Points on a hilly landscape, in no order, each with its height.
A ball rolls from a point to whichever of its 2 nearest points has the largest drop for the distance, and stops where none of them is lower. Distance is the straight distance between rows; heights are no part of it.
j656 height 212: [120 118 156 155 110 119 103 112 148 106 144 120 123 119 109 166 146 154
 130 122 116 141 138 132 146  96 136 122 115 135  92 111 140 146 152 121
 153 129 148 130 101 164 103  98 131 115 119 115 118 136 132 103 114 111
 125 102 133 179 138 123 150 115 133 126 128]
j692 height 168: [150 146 168 162 132 145 143 163  85 131 146 117 133  89 147 133 149 120
 108 158 152 147 163 130 117 114 105 156 121  97 141 138 117 159 111 102
 146 139 101 133 140 107 150 152 122 142 111 124 136 120 148 141 149  80
  95 137 152 162 135 112 118 115 127 124 145]
j288 height 435: [128 178 114 148 109 146 104 107  86 155 130 118 107 164 148 118  75  88
 176 110 101  79  91 109  98 136 148 105 123 110 123 144 115  58 128 163
 157 106 117 128  98 106 183  89  97 191 160  72  88 126 100 157  99 157
 117 168 120 114  94 119  78 129 152 108  95]
j616 height 464: [137 144 112 100 160 156 196 187 139 181  88 134 148 156 119  90 143 111
  87 156 133 103 113  84 112 171  70 180 104 105 150 152 127 161 125 126
  54 129 122 139 190 108 149 167 133 114 105 188 156  65 118 129 184 129
 110 107 141  78 109 132  76 148 123 143 136]
j830 height 759: [ 95  68 123  70 119 105 142 122 192 123 135 136 165 131 121 167 171 178
  88  93 104 132 132 141 165  97 141 146 131 147 136  97 152 184 132 129
 119 139 173 136 147 155  96 137 157  84 107 199 155 164 104 123 153 127
 171  74 128 126 129 129 142 143  83 108 150]
j390 height 388: [147 112  79  92 173 155 163 178 145 162  90 153 136 167 118  47 122 105
 102 141 154 111 123 110 102 182  95 156 124 109 160 165 102 153 128 138
  67 125 118 138 178  95 128 166 153 106 122 175 148  72 116 159 160 160
 135 130 120  40 135 147  93 153 106 143 152]
j403 height 815: [103 123 135  93 108 116 148 118 187 142 122 119 150 152 111 197 143 161
 103 123  94 102 109 112 171  96 117 154 114 157 113  92 145 151 121 122
 111 131 183 127 136 164 131 125 135 107 105 174 137 152  97 109 143 115
 142  67 149 158  97 118 122 129 124 110 117]
j695 height 516: [113 134  87  63 154 163 170 172 163 176  82 128 134 212 121 125 106 109
 100 118 104  77  90  87 136 134 103 164  92 127 129 127 116 129  97 156
  74 106 170 142 170 108 180 151 132 122 114 184 135 117  89 138 157 139
 132  92 148  68  80 142  41 159 115 127 105]
j977 height 312: [123 111 164 168 125 146  93 134 102  96 169 131 113  84 141 132 144 135
 125 125 140 169 169 161 121  93 149  95 128 112 123 140 137 142 131 140
 189 145 109 126  98 123 125 125 122 135 140  93 122 157 155 143 111  92
 105 142 143 183 149 137 164 122 115 110 141]
j829 height 470: [136 129 168 150 105 107 126 115 140 110 143 105 128  97 114 177 174 134
 124 148 117 165 163 128 155 121 115 161 126 130 109 121 155 173 155  89
 100 151 125 121 130 175  87 121 135  99  92 129 143 115 131  71 132  96
 112 106 119 206 148 104 167 108 158 142 132]
j711 height 864: [117 184 189 160  85 120 131  91 127 149 111 106 107 110 118 214 136 126
 172 146 100 121 110 103 148  98 142 116 127 166  60 101 138  93 140  95
 128 119 150 108  86 169 125  72 124 152 137  71 104 107 127  64 118 113
  93 138 156 188 120 127 159  77 166 130  75]
j418 height 170: [109 120 159 153 111 136 109 120 148 113 144 116 131 130 119 168 143 160
 111 109 108 129 135 139 153  79 134 126 106 138 104 105 136 152 139 134
 160 132 162 129 117 153 134 102 133 123 114 128 110 148 131 130 126  93
 121  86 148 179 119 123 126 131 125 114 125]
j540 height 868: [141  98 112  89 128  97 153 125 166 128 120 126 148 122 117 136 177 135
 125 138 127 150 146 115 141 158 100 188 141 127 148 125 154 192 157  97
  52 157 117 111 165 159  55 155 149  79  99 173 171  86 112  77 148 137
 147 112 110 118 146 107 165 128 157 152 153]
j995 height 870: [128 163 183 163  95 112 117  92 133 132 125 107 112 112 105 191 142 138
 164 148 110 137 123 108 146 113 129 128 124 149  74 106 149 113 149  99
 126 125 147 121  93 171 110  82 123 127 122  85 119 110 130  63 117 116
 104 131 137 189 137 118 161  88 157 134 100]
j595 height 501: [137  68  61 101 136  88  73  95 180 105 118 155 140 152  95  69  93 147
 163 119 155 143 110 143 116 176 133  88 130 147 129 118 109  88 147 137
 110 118 147 127 117 143  83 139 151  86 150 125 145 132 131 103  95 202
 201 147  87  38 156 149 166 129 111 152 141]
j191 height 359: [137 116 166 175 133 155 116 137  72  94 176 126 112  70 175 127 140 128
 117 123 151 161 162 170 114  87 146  89 144 101 146 144 128 124 104 136
 208 150  78 133  99  98 152 141  99 154 146  82 121 179 166 173 111  82
  96 158 140 181 131 136 156 128 112 105 144]
j865 height 488: [113  83  84 121 190 147 143 167 132 128 128 156 145 151 132  49 114 147
  62 126 157 145 136 146 107 151 124 111 120 116 183 148 106 159  98 152
 123 141 127 151 164  85 147 178 165 121 121 161 146 136 152 212 149 135
 135 115 141  56 136 153  81 169  72 129 149]
j303 height 897: [152 125 124 118 128 113 138 137 141 128 112 126 132 125 110 117 152 122
 134 150 139 139 151 122 125 163 102 176 124 123 132 144 132 176 156 105
  71 146 113 120 161 145  78 148 140  94 105 154 158  80 122  84 145 133
 130 123 111 126 153 110 152 124 152 149 146]
j361 height 304: [ 93  99 107 116 158 161 143 169 124 124 128 138 149 154 146  90 125 150
  56  97 135 121 133 152 119 106 139 117 100 119 165 133 108 161  99 154
 153 121 147 144 166  80 168 144 148 145 110 170 128 157 141 216 154 114
 126  87 157  87 113 154  61 167  83 117 145]
j877 height 674: [124  54  67  91 151  85 107 112 193 117 131 149 150 148 102  94 126 165
 127 109 138 151 132 146 138 160 131 122 133 148 149 115 132 143 136 139
  99 142 142 135 141 151  77 162 161  69 132 162 155 141 118 120 118 168
 205 126  96  50 150 146 161 156 107 134 151]
j104 height 353: [126 220 167 159  94 161 147 119  80 179 114 100 111 116 171 190 122  80
 163 134  91  88 117 105 127 100 137 129 111 140  87 131 114  84 113 117
 133 132 112 107 121 122 182  86 103 197 146  91  89 110 101 122 130  86
  97 171 164 152  88 118 105 105 184 113  72]
j340 height 590: [ 95  40  59  98 168 118 102 111 187 112 141 164 131 190 112  48  92 161
  96  97 139 141 119 170 128 141 156  92 102 142 166 129 114 124 102 178
 125 141 146 151 150 100 142 155 179  84 130 160 133 183 144 178 146 158
 200 110 109  36 124 160 102 194  51 118 136]
j196 height 412: [168 220 159 171 116 159 157 127  43 162 119  90  99 120 178 148 105  89
 156 133 127  91 111 116 109 130 121 126 127 117 118 158 105  55  84 128
 142 124  59 133 138  81 201 108  69 206 139  83  95 128 135 158 120  87
  97 192 131 152  82 111  88 132 185 104  95]
j442 height 730: [ 97  66 110  99 129 115 128 126 175 107 133 141 150 131 117 135 154 181
  80  92 114 138 140 163 153 104 147 130 125 145 135 105 144 177 129 138
 132 148 161 137 145 148 101 138 158  86 117 183 140 166 121 141 140 121
 170  86 129 124 140 137 143 159  88 108 144]
j498 height 173: [166 165 132 138 145 152 153 157  88 159 115 137 124 118 137  83 119  81
 139 164 166 117 137 114  84 163  86 169 129  92 150 162 106 130 120 122
 108 125  94 128 158  97 141 158 126 140 126 140 135  77 125 141 161 131
 116 156 130 110 140 111 105 122 131 130 143]
j53 height 831: [106 122 132 109 109 107 130 115 180 133 122 122 140 154 102 178 129 156
 125 130 101  99 103 107 165 103 123 141 115 161 101  92 134 129 133 128
 128 116 173 128 118 169 121 109 124 112 118 149 121 141 101 103 125 126
 146  83 137 146 107 123 129 123 134 122 117]
j449 height 46: [119 131 149 122  79  93  95  93 139 127 115 126 102 149  98 151 106 159
 185 121 126 116  86 103 133 108 148  89 142 151  65  91 143  70 154 121
 160  79 160 115  62 159 113  77 112 147 162  59  91 118 135  80  98 171
 128 133 122 139 139 123 164  89 132 131 104]
j990 height 391: [147 145  88 154 178 164 163 159  76 111 159 139 135 115 194  75 111 109
  70 119 161 113 123 151  83 129 133 110 150  88 193 150  81 125  78 141
 178 127  88 157 147  51 174 156 113 190 129 132 131 154 162 239 127 128
 120 144 135  81  83 140  34 162  87 129 138]
j238 height 420: [126 105 170 162 124 121 113 139 121  88 160 116 121  71 123 158 174 143
  98 127 128 187 187 159 156 107 137 132 130 121 122 130 148 182 146 109
 139 157 118 123 127 153  92 139 142  98 108 122 140 146 160 105 124  77
 102 114 127 216 169 122 181 116 134 134 144]
j265 height 300: [109 200 133 146 109 166 138 139 109 165 120 116 116 156 165 164  97  89
 147 124  86  72 103  99 138 104 144 133 111 139 108 125 110  89 114 148
 133 115 153 119 126 113 194 100 114 188 146 113  93 123  89 145 127 108
 106 146 167 110  78 121  74 124 167 115  80]
j105 height 205: [101 175 124 100 111 131 145 128 153 164  73 127 128 160 113 171 101 105
 159 156 104  74  68  91 162 131 116 154 114 176  77  98 110  97 134 125
  84 107 164 105 123 162 139 103 119 135 142 149 122 102  87  68 137 141
 129 119 151 119  94 121 120 108 168 147  84]
j232 height 313: [109  85 148 162 133 123  90 122 141  67 165 140 118  84 117 132 152 168
 104 108 132 189 169 178 147 103 162  93 129 132 116 119 155 154 146 147
 169 160 135 128 111 153  90 128 145  92 134 112 136 168 168 122 107 101
 127 123 127 192 172 136 185 136 116 123 138]
j37 height 98: [108 127 129  99  87  81 113 107 168 136 108 125 130 153  83 167 119 161
 158 141 111 108  74  88 169 121 126 119 128 168  78  80 139  87 153 114
 129  81 167 115  92 179 111  91 119 123 139 112 106 125 111  76 110 154
 152 109 117 132 126 121 163  93 145 139 110]
j607 height 381: [153 222 176 166 107 156 153 115  53 175 115  92 104 105 171 175 120  84
 164 137 114 101 121 114 111 118 121 129 120 126 102 147 117  64  94 116
 135 136  70 118 131 102 188 100  83 198 141  82  95 117 122 134 123  76
  97 195 146 166  95 112 108 117 192 104  86]
j634 height 440: [144 142  96 158 157 165 136 138  66  80 170 142 120 124 198  80 104 118
  88 109 154 114 121 164  90 119 154  81 148  96 181 161  87 100  86 154
 198 134  73 157 129  48 180 147  96 200 141  98 118 180 167 235 109 119
 124 151 120 105  80 132  63 161  95 119 124]
j444 height 390: [120 131  61  97 177 159 149 169 122 151 130 162 129 169 160  37  92  84
  95 123 147  99 108 123  84 157 131 115 134  97 184 169  83 118  94 160
 131 103 123 149 161  53 181 157 138 175 130 147 114 117 114 235 144 155
 137 133 119  31  90 157  22 165  76 140 135]
j185 height 262: [116 103 154 161 120 131  89 120 135  87 156 130 117 101 119 143 147 152
 122 114 129 165 158 158 133  94 154  97 122 127 101 121 142 148 149 137
 173 141 134 130  97 148  99 105 135 114 133 105 123 151 151 118 106 108
 122 117 134 181 155 135 167 126 119 122 134]
j139 height 232: [167 168 107 120 144 161 139 145  85 168 109 146 117 140 135  63  95  61
 155 150 162  99 113 113  76 172  89 161 135  91 150 168  99 102 125 144
 107 116  98 121 153  90 152 148 124 150 140 138 122  75 111 156 153 154
 126 163 117  91 129 115  87 132 131 130 137]
j517 height 379: [135  94 123 129 135  95 115 118 145  88 143 126 127  94 108 137 164 145
 124 132 134 182 174 150 147 142 129 143 144 132 132 127 152 181 153 111
 103 159 122 119 132 166  55 145 146  83 113 138 156 122 144  88 112 121
 137 123 109 158 174 120 190 122 151 143 148]
j727 height 894: [147 153 158 132 104  95 123  91 136 126 114 110 128 109 102 161 153 121
 171 158 123 148 130 109 140 155 102 165 128 143  98 119 149 136 166  90
  79 133 126 111 128 175  73 109 124  95 104 125 154  85 123  40 135 136
 126 127 107 168 154 102 170  94 177 163 127]
j414 height 294: [154 153  79 104 164 163 150 159 100 162 113 158 123 154 149  39  91  63
 131 142 161  94 106 115  76 171 101 148 139  87 170 171  87 107 113 150
 114 106 105 132 160  73 167 152 129 161 136 142 115  83 109 196 147 163
 130 157 116  61 112 132  55 144 110 136 135]
j95 height 104: [137 121 142 127  93  95  89  94 140 108 120 128 112 128  95 139 122 150
 177 126 137 136 113 114 127 123 140  96 140 138  76 106 141  98 166 110
 146  98 146 120  75 162  80  83 116 120 145  82 117 113 135  69  98 170
 137 132 109 139 160 124 181  90 132 145 125]
j891 height 346: [130 139  58  81 164 161 131 158 124 160 113 161 118 184 148  29  78  61
 131 124 143  84  97 116  85 167 122 131 133  98 167 176  84 104 113 165
 114  98 125 135 155  68 181 146 137 163 136 140 106  98  92 203 139 173
 143 145 105  33  95 147  33 159  93 140 129]
j802 height 453: [156 135 162 158 128 119  91 112  92  96 137 128 114  68 108 112 136 101
 180 157 151 177 178 148 107 156 136 115 158 115 131 163 153 129 147 109
 125 146  91 115 101 131  81 127 116 102 134 103 147 109 147  76 108 128
 100 174 110 157 188 130 208 103 146 131 155]
j653 height 345: [154 133  83 102 178 161 161 172 118 164 100 160 130 152 135  35 108  82
 115 151 168 110 120 112  83 183  94 151 134  97 169 173  92 137 120 139
  88 118 112 137 170  81 144 165 147 132 131 159 139  69 120 181 159 165
 128 147 122  46 131 141  78 144 103 143 146]
j598 height 548: [103 135  89  72 144 150 138 156 167 165  85 130 124 213 120 127  77 100
 136 120 105  65  81  93 146 128 125 151 105 147 119 114  99 102 108 166
  94  88 175 137 142 122 177 131 125 128 131 161 116 129  82 126 134 155
 145 104 134  64  76 139  52 149 123 129 100]
j705 height 291: [165 179 149 146 107 138 101  83  66 165 111 122 104 121 109 116  91  78
 205 136 134 106 109 115  73 158 114 125 139 108 112 156 140  61 144 128
 134 120  95 107  94 116 133  95 102 144 157  86 114  95 119  91 116 164
 110 173 114 142 149 118 143 111 153 123 126]
j377 height 365: [102  82 152 153 125 114 110 123 145  69 166 129 128  72 121 157 174 171
  85  94 119 186 170 182 168  97 158 112 131 132 119 105 162 176 152 133
 156 164 143 123 127 169  84 130 154  83 118 131 138 169 162 118 117  86
 127 105 124 216 169 126 188 131 117 123 140]
j345 height 491: [120 131 100  83 156 163 187 180 152 177  91 129 145 185 120 112 129 121
  77 133 115  90 106  89 123 146  86 167  94 112 143 140 128 151 107 139
  70 121 149 142 182 105 166 160 135 119 101 190 148  99 108 144 171 126
 115  89 151  77  93 143  55 155 114 126 127]
j982 height 235: [167 158 146 138 102 128  85  80  87 135 113 130 109 109 100 106 103  96
 205 133 142 125 124 125  79 160 129 111 153 114 106 151 146  79 158 114
 133 119 110 106  83 124  95  96 108 121 155  88 131  94 130  69 108 177
 119 168 108 131 173 127 177 100 140 135 143]
j114 height 135: [116 149 165 166  95 131  99  88 113 130 149 109 104 134 137 170 113 135
 176 100 100 126 123 122 108  88 165  77 125 129  89 111 153  84 138 140
 200 106 137 126  60 135 156  73 102 175 163  36  81 140 140 124  89 141
 101 140 137 167 114 131 133 107 133  94  96]
j281 height 538: [103  69  76 109 165 137 115 140 159 115 130 156 132 173 124  56 103 151
  88 111 143 136 134 158 115 137 142 105 113 136 156 145 105 146 108 164
 124 138 139 143 150 102 137 160 169 111 129 158 132 151 133 187 139 142
 166 113 128  56 135 156  96 175  77 122 140]
j764 height 347: [117 124 108 140 165 160 152 170  94 125 149 139 145 127 173  85 121 128
  67 116 151 120 133 146 101 111 133 120 122 102 176 138  97 147  92 144
 172 118 122 146 154  70 174 152 133 173 120 148 130 148 151 227 144 115
 116 117 156  86 102 144  52 155  91 122 145]
j784 height 93: [101 137 160 141  80 109 101  98 141 128 131 119 100 152 117 174 110 159
 174 103 105 113  95 111 133  85 168  74 135 159  70  86 146  75 143 138
 190  81 168 120  54 154 143  69 113 170 165  41  73 137 146 108  95 154
 113 120 139 151 115 128 142  99 131 109  88]
j86 height 421: [120 128  76 115 192 162 171 180 111 148 133 152 144 147 167  52 106 100
  67 123 150 109 115 125  86 149 125 121 131  97 193 157  87 138  86 150
 140 110 119 158 165  51 177 154 136 173 123 161 131 126 136 245 151 143
 121 123 140  36  85 158  17 163  76 137 146]
j568 height 220: [109 126 143 136 122 145 129 142 138 130 133 118 140 147 127 150 135 155
  90 116 112 112 137 132 143  89 121 145  97 127 126 119 131 161 121 134
 141 130 160 130 148 128 156 130 136 131 102 153 117 139 126 150 142  91
 114  82 160 150 109 127 100 142 122 114 128]
j733 height 912: [158 153 154 130 119 111 135 121 124 134 111 115 127 109 111 130 156 105
 160 161 138 145 148 116 124 170  90 185 123 126 121 144 139 159 160  99
  59 145 107 111 156 151  81 139 132  97 102 144 161  68 128  57 156 126
 122 131 108 152 159  99 157 110 170 157 136]
j30 height 160: [113 164 135 110  97 102 130 108 151 153  87 124 125 147  94 171 110 132
 167 156 108  96  70  87 163 134 119 140 124 172  73  90 125  88 146 111
 102  99 164 106 106 173 119  92 120 128 142 121 120 104 103  61 123 150
 133 124 135 133 117 117 150  94 165 149  95]
j386 height 782: [ 89  88 144  64 109 114 151 121 190 136 130 126 175 137 127 196 179 181
  81  93  98 125 122 133 176  84 131 154 122 144 135  85 159 187 122 131
 114 135 196 132 150 157 121 132 156  90  92 205 162 173 104 123 166 117
 150  59 143 154 112 122 124 135  76  95 142]
j23 height 587: [130  52  64 108 150  87  79  98 191  97 140 156 141 156  99  67 102 163
 138 117 152 162 125 157 123 166 139  91 124 146 143 121 123 114 137 152
 117 139 143 137 126 147  90 154 160  75 139 135 148 153 141 122 109 180
 206 136  90  47 151 148 156 157  99 137 147]
j245 height 164: [142  91 140 139 153 102 134 145 117  84 148 123 129  73 114 127 170 141
 103 145 144 203 199 152 148 151 120 151 146 123 162 139 151 199 138 105
  92 172 103 119 149 148  71 183 147  77 110 134 165 120 168  98 129  99
 104 131 116 175 185 114 188 122 148 149 152]
j716 height 266: [109 118 122 121 141 159 143 165 128 137 125 127 145 158 138 114 130 146
  74 110 124 111 134 131 125 100 122 141  97 117 148 130 120 161 110 141
 143 119 152 137 162  99 167 142 137 141 103 166 122 139 130 183 152 104
 116  84 160 110 108 140  72 153 106 114 140]
j760 height 395: [146 120 180 179 130 120  97 117  87  91 159 126 115  48 127 116 136 114
 171 154 149 190 187 160 109 139 151  92 167 109 140 161 164 123 133 109
 158 154  72 121  84 130 101 136 107 111 145  84 133 140 155  96 101 105
  82 185 113 187 184 144 221 111 133 123 156]
j848 height 272: [104 178 122 123 119 157 135 138 135 161 100 126 119 176 137 147  87  93
 153 135  96  69  94  98 140 118 131 145 110 148 104 116 106  97 117 152
 114 108 169 121 127 129 177 109 120 158 140 131 105 112  87 125 131 129
 117 131 160  99  85 125  75 125 157 127  90]
j2 height 283: [125  99 128 129 113  95 110 105 162  93 138 127 132 109 103 156 158 156
 129 124 121 155 142 134 151 119 135 127 137 142 104 106 149 156 162 109
 130 134 143 126 111 178  63 110 136  93 118 132 136 132 127  86 109 132
 151 105 109 159 158 121 177 115 139 142 140]
j208 height 239: [ 96 176 126 105 112 150 153 141 156 161  83 121 126 169 128 183 105 103
 137 143  94  68  91  95 161 106 125 149 103 168  87 105 108 111 116 134
  94 116 171 112 134 148 158 111 119 143 134 155 116 118  84  95 139 118
 119 104 168 124  77 126  99 118 163 135  78]
j888 height 458: [141 131 196 163 114 116 116 131 111 100 149 103 120  68 120 168 177 120
 130 156 128 190 189 139 145 120 124 149 132 117 112 137 151 167 150  87
 115 153 103 122 122 157  96 130 128 101  97 107 142 124 149  73 130  75
  89 128 120 222 165 113 177  98 154 141 141]
j876 height 447: [166 221 131 170 120 163 149 136  53 152 128 100  99 142 184 121  90  89
 142 120 127  79  95 112 115 138 129 119 129 108 133 164  93  56  88 144
 146 111  69 145 140  65 212 110  73 218 137  85  95 134 132 185 113 107
 103 184 118 127  68 111  61 143 171 109  94]
j660 height 217: [164 132 165 172 152 147 152 168  71 107 154 119 133  54 168 125 152 120
  95 154 166 158 177 154 109 114 116 139 147  90 161 134 113 158  91  98
 165 155  79 144 129  95 141 171 112 132 126 120 148 150 167 151 135  80
  86 159 152 167 151 121 130 114 111 131 158]
j822 height 275: [109  80  91  67  92  66 103 116 185 126 118 138 157 146  84 140 130 161
 151 124 121 126  94 102 159 131 128 109 130 161 107  85 137  99 168 112
 133  79 158 115 108 171  80 111 132  99 143 136 117 141 101  83 111 177
 202 102  91  85 145 135 183 102 119 144 137]
j469 height 454: [111  96  80 123 212 153 165 175 121 139 132 160 153 143 153  46 111 129
  53 124 160 136 126 139  98 155 121 108 123 107 197 148  95 153  84 154
 131 134 123 162 168  64 164 172 158 139 122 168 150 137 156 243 153 142
 124 120 146  39 111 162  43 170  61 138 152]
j148 height 430: [144 127  92  82 154 153 166 170 154 172  81 143 136 179 115  73 121 102
 117 139 135  92 107  97 113 174  85 177 112 111 138 152 114 147 135 137
  57 119 129 134 180 113 135 158 140 102 116 180 147  68 100 124 166 156
 134 119 118  58 120 138  88 153 122 146 141]
j71 height 882: [131 145 163 135  92  85 123  86 148 120 121 111 128 113  98 183 153 144
 161 154 115 147 113  99 160 132 116 141 136 151  83  96 156 120 165  85
 102 119 145 116 105 189  76  91 123 106 110 110 135 105 123  49 119 135
 127 116 109 180 146 106 180  85 167 155 117]
j719 height 828: [132  74  99  91 144  89 141 125 169 114 132 136 151 115 114 130 177 156
 111 124 127 169 159 137 149 153 115 166 151 131 157 123 158 200 150 108
  69 165 124 117 158 157  54 169 164  72 106 174 172 109 122 100 132 133
 155 117 113 108 157 118 171 137 140 143 157]
j588 height 389: [153 180 112 144 116 146  96  93  60 162 113 120 100 154 134  97  66  70
 194 113 124  81  85 112  71 160 132 104 131 102 128 163 118  38 132 156
 144 110  83 121 102  92 174  88  87 182 168  75  94 113 112 142  98 176
 113 178 103 126 108 120  99 127 157 119 107]
j304 height 271: [129  92 139 135 143 109 151 159 118  99 144 122 143  74 123 140 184 160
  62 130 131 186 186 155 157 132 120 156 136 120 164 128 152 214 134 100
 102 176 115 125 160 148  87 180 160  88 103 153 161 134 166 121 146  89
 103 106 131 181 172 119 166 131 127 141 153]
j917 height 646: [ 93  42  68  97 144 107 103 104 193 107 137 156 138 168 110  90 104 166
 106  95 128 134 117 165 140 118 165  92 107 162 144 106 118 117 115 166
 141 132 155 144 132 130 115 129 165  86 140 164 127 188 128 153 134 161
 212 103 110  55 128 157 128 172  67 117 132]
j349 height 694: [ 85  52  96  96 128 117 117 113 184 103 134 146 145 149 115 123 130 175
  92  83 117 126 127 169 149  92 164 106 112 159 131  96 129 142 122 155
 151 132 167 142 134 141 113 118 155  90 132 176 124 186 122 152 137 135
 190  86 125 102 128 145 132 165  73 105 132]
j624 height 400: [157 127 151 181 142 161 139 132  51  75 173 115 108  75 202 114 131 128
 108 115 154 136 154 178 106  91 149  79 157 100 166 150 114 106  80 130
 216 156  48 150  98  75 173 145  76 166 144  75 118 196 187 193 102  85
  92 165 132 173 107 137 135 146 113 115 142]
j979 height 474: [142 208 120 162 112 155 121 121  69 164 127 107 102 157 171 128  78  85
 160 108 104  75  84 108 113 136 148 108 119 113 124 157 106  51 111 158
 150 109  91 135 121  84 206  90  83 215 154  77  84 134 105 174 100 132
 109 181 118 124  74 118  72 135 173 103  82]
j207 height 354: [113  80 130 116 130 100 139 130 151  97 150 129 145  87 123 153 189 170
  75 111 113 179 171 162 168 117 134 155 147 131 148 115 167 212 146 111
 105 171 139 120 150 165  76 159 167  82 100 167 158 144 142 113 141  99
 131  93 126 177 160 119 174 137 124 131 153]
j702 height 330: [160 120 183 178 148 118 117 140  80  86 160 127 124  36 139 109 140 112
 150 168 161 190 198 160 118 144 134 114 174 105 169 156 146 139 112 103
 145 165  64 133 105 118 110 170 106 102 138 102 145 142 160 112 118  90
  78 187 120 182 187 130 205 110 130 138 164]
j248 height 119: [153 152 143 149 142 149 154 168  93 146 128 129 131 109 142 104 134 106
 112 164 158 131 151 117 101 138  97 165 120  96 148 148 110 152 113 113
 125 130 103 135 156 101 143 158 127 141 117 138 140  94 135 145 156 106
 106 139 146 126 133 112 104 122 127 128 144]
j154 height 758: [117  56  88  85 150  86 127 118 188 116 137 144 158 129 112 122 158 173
 111 106 122 162 144 145 151 144 130 142 144 146 155 111 153 180 139 130
  93 154 142 130 149 156  68 168 168  69 119 178 165 139 115 116 129 145
 187 113 108  77 153 134 166 152 111 130 156]
j993 height 180: [130 165 170 175 104 144 106  99  88 141 162  99 108 122 158 170 120 122
 162 109 103 123 132 124 112  90 151  95 118 118 106 129 143  89 121 140
 192 120 110 130  86 118 177  84  92 186 148  51  87 145 133 148  95 109
  96 157 140 170  99 126 123 117 148  84 102]
j242 height 172: [107 103 121  80  73  62 106 108 175 124 120 131 142 142  79 161 134 171
 157 131 116 131  84  87 170 122 126 108 136 161  83  77 154  89 171 102
 135  76 162 109  95 183  90  97 125 114 137 112 104 132 110  75 106 164
 176 103  94 126 145 122 192  86 135 143 123]
j197 height 333: [157 178 143 149 105 136  98  73  59 162 109 112  99 135 118 120  78  84
 206 116 123  99  99 119  66 149 131 102 137 111 114 152 143  42 137 131
 152 114  89 112  83 107 155  82  86 166 169  63  98 110 122 105  97 173
 104 176 109 148 132 124 142 113 157 117 109]
j335 height 325: [129 196 145 159 110 157 135 125  88 166 130 111 112 139 158 153 106  92
 157 133 103  91 113 106 122 115 128 136 113 121 113 135 117  86 112 142
 141 122 122 119 126 111 184 105 110 185 141  97  96 113 104 147 126 102
 105 168 154 130  92 115  89 120 168 106  93]
j632 height 846: [ 95 144 139 122 100 115 127 114 166 139 112 119 124 155 104 192 119 148
 140 135  93  91  90  99 168  98 133 122 115 175  84  86 127 105 131 129
 132 104 179 120 102 169 136  88 122 136 132 126 103 136 110  99 117 122
 126  97 155 148  98 123 128 109 150 125  95]
j5 height 444: [161 145 124 175 144 165 137 133  48  77 164 117 105 108 200 100 114 117
 110 114 156 114 136 162  95 111 149  81 152  96 167 164  92  97  85 138
 202 138  49 156 112  58 178 138  71 194 141  80 112 180 175 209 101 105
 103 159 119 141  86 129  96 153 114 115 130]
j190 height 857: [ 99 167 167 144  87 119 139 103 155 144 110 111 118 127 112 222 137 141
 144 144  93 105  98  99 175  89 139 115 121 181  65  87 135 108 136 102
 123 115 167 108  96 176 126  72 125 146 129 103 103 125 116  81 120 105
 107 104 161 182 100 126 153  90 165 132  79]
j899 height 267: [170 134 173 172 150 133 137 158  74  98 150 125 128  46 152 113 145 109
 127 170 170 171 189 153 108 136 120 132 163  94 169 149 124 148  98  96
 145 160  65 140 123 101 124 174 108 117 132 115 150 140 157 129 130  87
  86 176 133 171 172 120 169 109 122 135 158]
j230 height 797: [ 87 116 148  75 102 122 156 112 190 138 125 117 167 143 121 223 165 177
  85  97  92 110 110 127 188  75 128 146 114 159 122  76 151 164 112 133
 118 133 207 125 146 164 144 123 145 105  96 189 148 179 103 124 157 104
 139  54 160 178  94 116 116 129  93  86 119]
j286 height 171: [162 143 144 119  94  99  84  81 115 118 102 131 114 115  91 118 115 123
 204 129 145 137 111 113 111 159 128 114 153 132  87 121 143  86 173 102
 117 105 138 108  90 146  68  95 113 105 148  92 140  92 135  50 104 187
 137 150 100 122 178 119 194  83 149 164 141]
j543 height 394: [122  71  65  79 117  81  96 113 183 124 109 144 151 154  92 104 109 146
 154 120 137 121  98 120 139 153 132 104 128 158 121 100 111  95 156 122
 117  93 147 121 119 155  79 125 141  90 149 142 131 135 104  94 106 195
 207 120  85  48 146 147 169 116 114 153 141]
j65 height 455: [149 115 145 148 132 107  97 117 119  85 139 123 117  83 104 125 151 122
 155 148 145 185 181 148 130 152 131 128 146 126 125 146 149 157 154 109
 109 150 111 116 117 148  62 134 131  91 120 116 154 110 150  74 107 126
 115 148 109 159 186 123 200 108 154 143 150]
j488 height 425: [119 102 150 122 107  99 140 113 165 110 149 113 147 100 124 182 189 155
  99 129 107 164 155 134 169 110 118 169 140 135 125 106 170 198 153  93
  96 155 143 118 138 182  78 136 151  89  87 161 154 133 122  86 143 105
 128  81 122 193 140 106 167 121 140 134 143]

Where does a ball stop that starts at each point below?
j230 -> j414
j979 -> j449
j303 -> j37
j802 -> j248
j995 -> j414
j196 -> j37
j634 -> j418
j917 -> j414
j624 -> j418
j598 -> j37
j345 -> j414

Call two points neighbours if one is among the 2 nearest of the other. Go from one point of each pair to the other, from neighbour to neighbour, staying as low as possible. Name the highest point that can't be avoided.
j449 and j414 -> j598
j245 and j418 -> j517
j245 and j414 -> j65
j449 and j37 -> j335
